Points on a hilly landscape, in no order, each with its height.
From any point a ball rolls to the lowest of the 2 points nearest to it. It stops when none of these is lower. Distance is the straight distance between rows; heights are no part of it.
gamel (h 6.00): [140 155 101 112 114 123 130  86 127 114 106 101 107 136 143 139 129 105
 127 200 126 123]
nar (h 2.27): [ 99 112 119 159 172 133 126 111  66 135 180 172 125 119  91 142 132 135
 124 131 134 116]
Vuzes (h 4.17): [140 126 137  82 156 118 189 109 193 157 123  90 141  69 141 107 124 131
 121 144 156 126]
Madu (h 3.10): [151 133 124  89 124 116 188 144 156 122 110  75 128 134 131 112  96 101
 162 176 107 139]
neb (h 2.22): [110 133 252 138 117 147 124 165 110  99 139 128 153 113  82  79 153 151
 159  97 118 126]
zez (h 3.51): [167  85 120 120 107 132  90 101 164 139 136  38  92  91 159 165 124 130
 146 157 125 120]
Gar (h 6.45): [ 69 105 151 114 101 127 110  91 112 154 105 126 101 130 142 133 122 143
  85  92 136 125]
bip (h 5.55): [155 168 115 124 135 136 177 157 170 130 114 143 174 131  84 103 169 147
 126 115 151 158]
Gan (h 5.41): [156 164 115 142 138 163 106 154 124  81 153 130 128 143  83 114 149 138
 165 195 117 133]
Fina (h 6.71): [135  95 118  76  95 135 111 150 113 127 147  85  92 135 165  90  57 119
 121 151 106 120]
Sokip (h 2.53): [105 114 170  53 103 111 177  90 126 144 117 101 110 113 138  84 101 145
  93 135 143 124]
bog (h 1.54): [100  96 195 173 177 125 108 166  96 100 160 173 138 121  97 145 115 114
 188  93  89 122]
lisav (h 2.71): [133 157  69 142 107 136  77 158 156 102  90 134 126 184 166 128 134 117
  91 110 128 139]
vud (h 4.65): [151 110  73 152 119 140  44 134 144 131 139 107 104 137 164 159 128 126
 127 127 124 118]
kogov (h 2.06): [117 146 111 142 126 142 106 179 133  83  96 152 128 196 130 113 122 145
 106  93 110 142]
zes (h 3.92): [127 152  65 155 133 102 123 110 128 140  81 161 129 161 165 167 136  90
  95 108 132 130]
rivup (h 1.97): [ 90 120 178 174 170 136 125 139  76 111 159 174 137 129  82 138 141 140
 146 106 121 122]
nuvuz (h 5.03): [181 153  57 134 140 125 170 165 143 140 147 184 169 139 120 111 117 108
 129 117 139 139]
lep (h 6.12): [144 146  74 145 143 134  87  84  94 112 146 132  92 141 134 154 132 111
 130 204 124 108]
nel (h 3.84): [155 103 126 105 140 122 152  93 187 159 124  54 117  66 154 143 120 121
 137 159 139 123]
Lim (h 4.43): [138 116  66 137 119 132  79 126 128 154 136 155 127 127 179 145 114 115
  84 102 142 113]
ziluz (h 6.61): [122  98 106 107  96 123 101 146 137 129 104  85 100 156 182 130  80 110
 117 117 103 126]
notos (h 2.50): [ 83 110 188 159 126 123 101  80 137 144 106 100 113 102 121 186 177 144
 147 111 129 124]
toge (h 3.73): [150 128  76 131 153  84 165 115  77 141 124 178 129 143 146 143  72  73
 125 137 117 112]
pases (h 3.50): [135 114 116 114 144 105 198 128 131 182 150 175 161  96 112 107 113 124
 123  90 153 138]
vonim (h 2.29): [134 117 130  77 130  97 193  81  81 156 170 162 133  99 114  87 106 134
 117 140 152 116]
Tikov (h 1.98): [120  97 169 121  99 159  70 173 146 117 138  60 109 126 141 116 117 147
 148 127 109 128]
dif (h 6.29): [ 97 134 111 163 137 138  49 107 109  91 120 136  88 173 148 154 151 145
 105 141 123 119]
Benu (h 1.55): [133 150  86 124 116 121 129  72 102 142 130 163 129 123 166 141 139 110
  70 141 160 104]
lasir (h 5.87): [143 186  87 127 119 122 147 110 151 104  80 122 129 161 138 145 157  99
 112 163 129 138]
Vir (h 6.20): [119 154  93 156 157 142  91  99  82  90 143 160 102 165 116 143 147 137
 103 171 130 116]
kosi (h 2.56): [141 115 164 105 113 160 101 170 136 109 154  66 116 117 113  99 111 141
 169 180 110 129]
lanaf (h 2.99): [160 129 175 106 130 154 138 171 127 104 171  96 134 102  74  74 125 150
 185 182 125 136]
Vetag (h 3.49): [140 128  84 154 127  78 112  76 133 138  75 104 102 147 169 206 134  80
 140 135 111 126]
dumil (h 2.20): [ 76 138 199 170 121 141  69 114 133 107 107 113 128 130 116 160 193 146
 144 112 127 124]
vives (h 4.20): [195 141  76  90 113 138 147 152 182 133 144  91 146 103 183 105 106  98
 128 172 144 124]
Kifir (h 1.96): [ 90 109 192 176 119 140  66 175 153 114 107 125 142 133 135 148 155 139
 140  54 107 133]
butig (h 2.55): [130 105 133 111 120 123 150 169 140 129 122 101 116 136 125 119  80 116
 168 131  96 141]
daz (h 2.90): [129 113 131 146 136 165  87 133 128 162 177 127 137  83 105 127 151 153
 116 127 152 122]
gudas (h 4.00): [116 116 138 102 119 106 167 118 179 154  76  75 120 120 165 140 118 110
 112 113 128 136]
nubo (h 4.82): [133 111 122 178 133 136  28 138 147 104 134 100 108 147 146 175 153 142
 164 122 112 124]
rume (h 4.96): [115 125 149 190 156 141  60 162 138  84 132 143 131 148 126 156 156 133
 170 116 105 132]
fego (h 1.81): [ 85 138 251 160 118 147  87 138 128  90 123 117 142 113 101 125 173 130
 159 109 113 120]
tal (h 5.96): [140 151 111 132 154 123 177  95  99 129 156 165 149 122  75 121 148 132
 134 162 143 129]
Guza (h 4.80): [177 152  52 124 125 123 140 135 123 148 157 178 157 117 166 121 110  98
 106 140 155 115]
bes (h 4.58): [121 144 126  92  91 136 150 122 140 128 107 129 136 142 145  93 129 144
  79 106 146 135]
Lafe (h 1.99): [110  97 161 144 149 124 127 172 109 117 138 149 121 138 103 133  87 122
 185 110  87 132]
von (h 5.23): [148 139  77 170 158 126 142 152 152 147 130 164 152 129 107 156 142 105
 155 119 123 143]
kuze (h 6.37): [ 69 129 146 146 120 144  71  97  98 116 116 136 104 152 129 137 156 162
  79 111 137 117]
dulu (h 5.84): [163 185 114  94 134 113 208  77 118 108 118 150 153 132  90 108 162 138
 122 175 144 136]
Siv (h 3.22): [151 142  73 145 118 135 112 186 186 130  97 116 141 162 153 146 136 108
 130 103 121 152]
sil (h 1.07): [117 136  92 133 143 111 173  67  72 158 154 185 142 113 123 143 135 111
  87 120 161 113]
gofo (h 5.11): [149 144 118 173 140 141  86 175 167  84 120 107 133 149 115 162 155 119
 195 150  99 140]
teda (h 6.53): [104  92 121 114  95 114  98 101 123 162 104 104  91 128 184 147  91 119
  93  97 121 118]
nofip (h 2.23): [ 93 133 117 113 124 121 107  73  57 104 124 158  86 163 141 122 105 134
  68 144 127 104]
befo (h 3.16): [145 101 121 111 112 154  78  95 125 151 166  81  86  82 151 139 118 140
 120 171 134 109]
fezo (h 1.64): [ 94 115 119 137 142 116 123 126  80 114 118 170 102 170 136 129  92 129
 106 108 109 119]
nulov (h 1.94): [ 85  94 211  78 112 131 146 115 121 154 134  88 112  94 109  81 111 169
 117 120 144 132]
lib (h 3.65): [156 142  67 140 128 100 153 142 158 151  86 141 141 144 163 157 115  74
 127 108 123 137]
kilol (h 1.76): [111 107 118 117 153 109 170  88  55 162 196 178 132 106  97 112 113 136
 105 124 153 112]
Lipas (h 2.76): [102  99 166 161 129 109 116 158 157 115  92 106 127 146 141 186 124 110
 190  78  80 143]
korug (h 3.18): [121  99 140 141 162 110 187 126 132 186 139 149 143  85  94 143 115 118
 162 108 130 141]
gagon (h 4.28): [ 98 125 155 108  98 137 128 130 173 138  92  74 120 129 145 123 143 142
 102 108 136 141]
bemun (h 5.27): [167 145 132 163 137 168  89 178 159 106 158 100 147 106  92 129 161 132
 186 174 126 136]
sek (h 3.71): [147 121 104 129 114  91 136  91 170 155  74  74 113 121 184 187 133  89
 122 115 126 131]
sopuz (h 3.48): [136 141  85 157 165 103 159 108 101 124 115 166 121 147 109 166 112  85
 154 160 107 126]
gom (h 1.23): [ 97  88 207  96  95 155 105 164 144 136 133  65 116 106 130  89 112 164
 123 106 131 132]
Rivu (h 5.71): [153 193 103 102 111 134 161  91 115  83 104 140 137 165 110 105 157 139
  96 172 136 132]
nidil (h 5.38): [133 167 107 149 151 119 189 137 134 126 102 169 156 153  85 144 153 120
 140 115 125 150]
Kor (h 2.88): [140 119 148  38 104  83 201  84  94 139 145 145 131 109 160  60  95 149
  92 124 155 111]
lalan (h 2.77): [120 118 166 106 114 123 148 178 103 113 127 157 152 157  88  66 116 175
 124  60 117 146]
suvo (h 2.24): [125 137 105  98 107 136 111  93  91 126 147 141 106 135 142 109 114 129
  84 157 140 108]
Til (h 3.63): [134 121 131 116 129 139 152 144 127 158 157 163 165 106  93  86 143 162
 103  88 163 137]
bur (h 1.30): [ 90 126 173 154 128 144  90 177 120  89 114 154 133 164 112 116 131 155
 125  75 114 134]
Gize (h 3.69): [174 138 100  91 111 142 163 189 189 115 122  80 150 145 144  94 112 112
 141 152 123 145]
giz (h 3.24): [119 137 109 164 147 106 140  98 132 135  96 125 115 133 121 189 147  98
 162 146 106 133]
noras (h 2.87): [ 98  79 183 112 147 110 177  96 128 184 134 111 118  66 108 131 104 139
 149 117 132 132]
lar (h 2.25): [ 95 120 150 130 148 117 151 138  72 105 127 185 136 171  93 104 116 160
 112  78 114 133]
fizo (h 2.42): [ 97  83 185 146 110 126 103 162 158 145 105  90 129 112 141 155 119 131
 160  65 101 138]
galo (h 2.51): [114  91 176 128 134 147 118 122 127 165 158 109 119  73 104 127 129 147
 148 131 137 126]
zuk (h 3.02): [109 130 147 162 144 100 137 124 143 101  90 108 113 149 122 194 135  98
 203 139  76 142]
feke (h 4.53): [196 158  68 101 110 132 143 121 143 141 157 135 147  87 201 120 112 100
 110 178 166 102]
nom (h 5.56): [166 175  82 126 135 149 133 127 112  82 140 158 141 157  97 103 140 139
 118 172 131 130]
dus (h 3.28): [136 140 103 151 136 159 113 139 123 147 174 170 161 113  97 110 162 149
  95 112 165 127]
morid (h 4.18): [130 143  81 124 111 108 134 129 113 141 105 181 139 156 174 126 103 105
  69  84 143 118]
zimu (h 2.75): [125 106 136  81 111 147 108 102  97 152 181 113  98  95 129  94 104 149
 102 162 145 113]
vur (h 2.58): [131 130 212 127 132 129 151 167  89  92 143 157 165 136  59  70 140 171
 162  88 113 137]
sel (h 4.52): [145 145 120  80 118 118 182 110 166 156 123 134 149  91 170  99 126 133
  83 117 169 124]
Feg (h 5.70): [148 169 160 150 137 156 149 152 171 119 122 119 171 103  66 104 197 158
 143 145 158 152]

Call two points neighbours if one is among the 2 nearest of the other. Go from one point of each pair to the other, from neighbour to neighbour, staying as low as possible. Name the highest point that can't be avoided.
sil, fezo => suvo
gom, sil => Kor
galo, sil => lalan
sil, bog => nar
sil, bur => bes

Where does a ball stop that starts at each point below?
lep => bur
gofo => bur
von => bog
gagon => bur
ziluz => bur
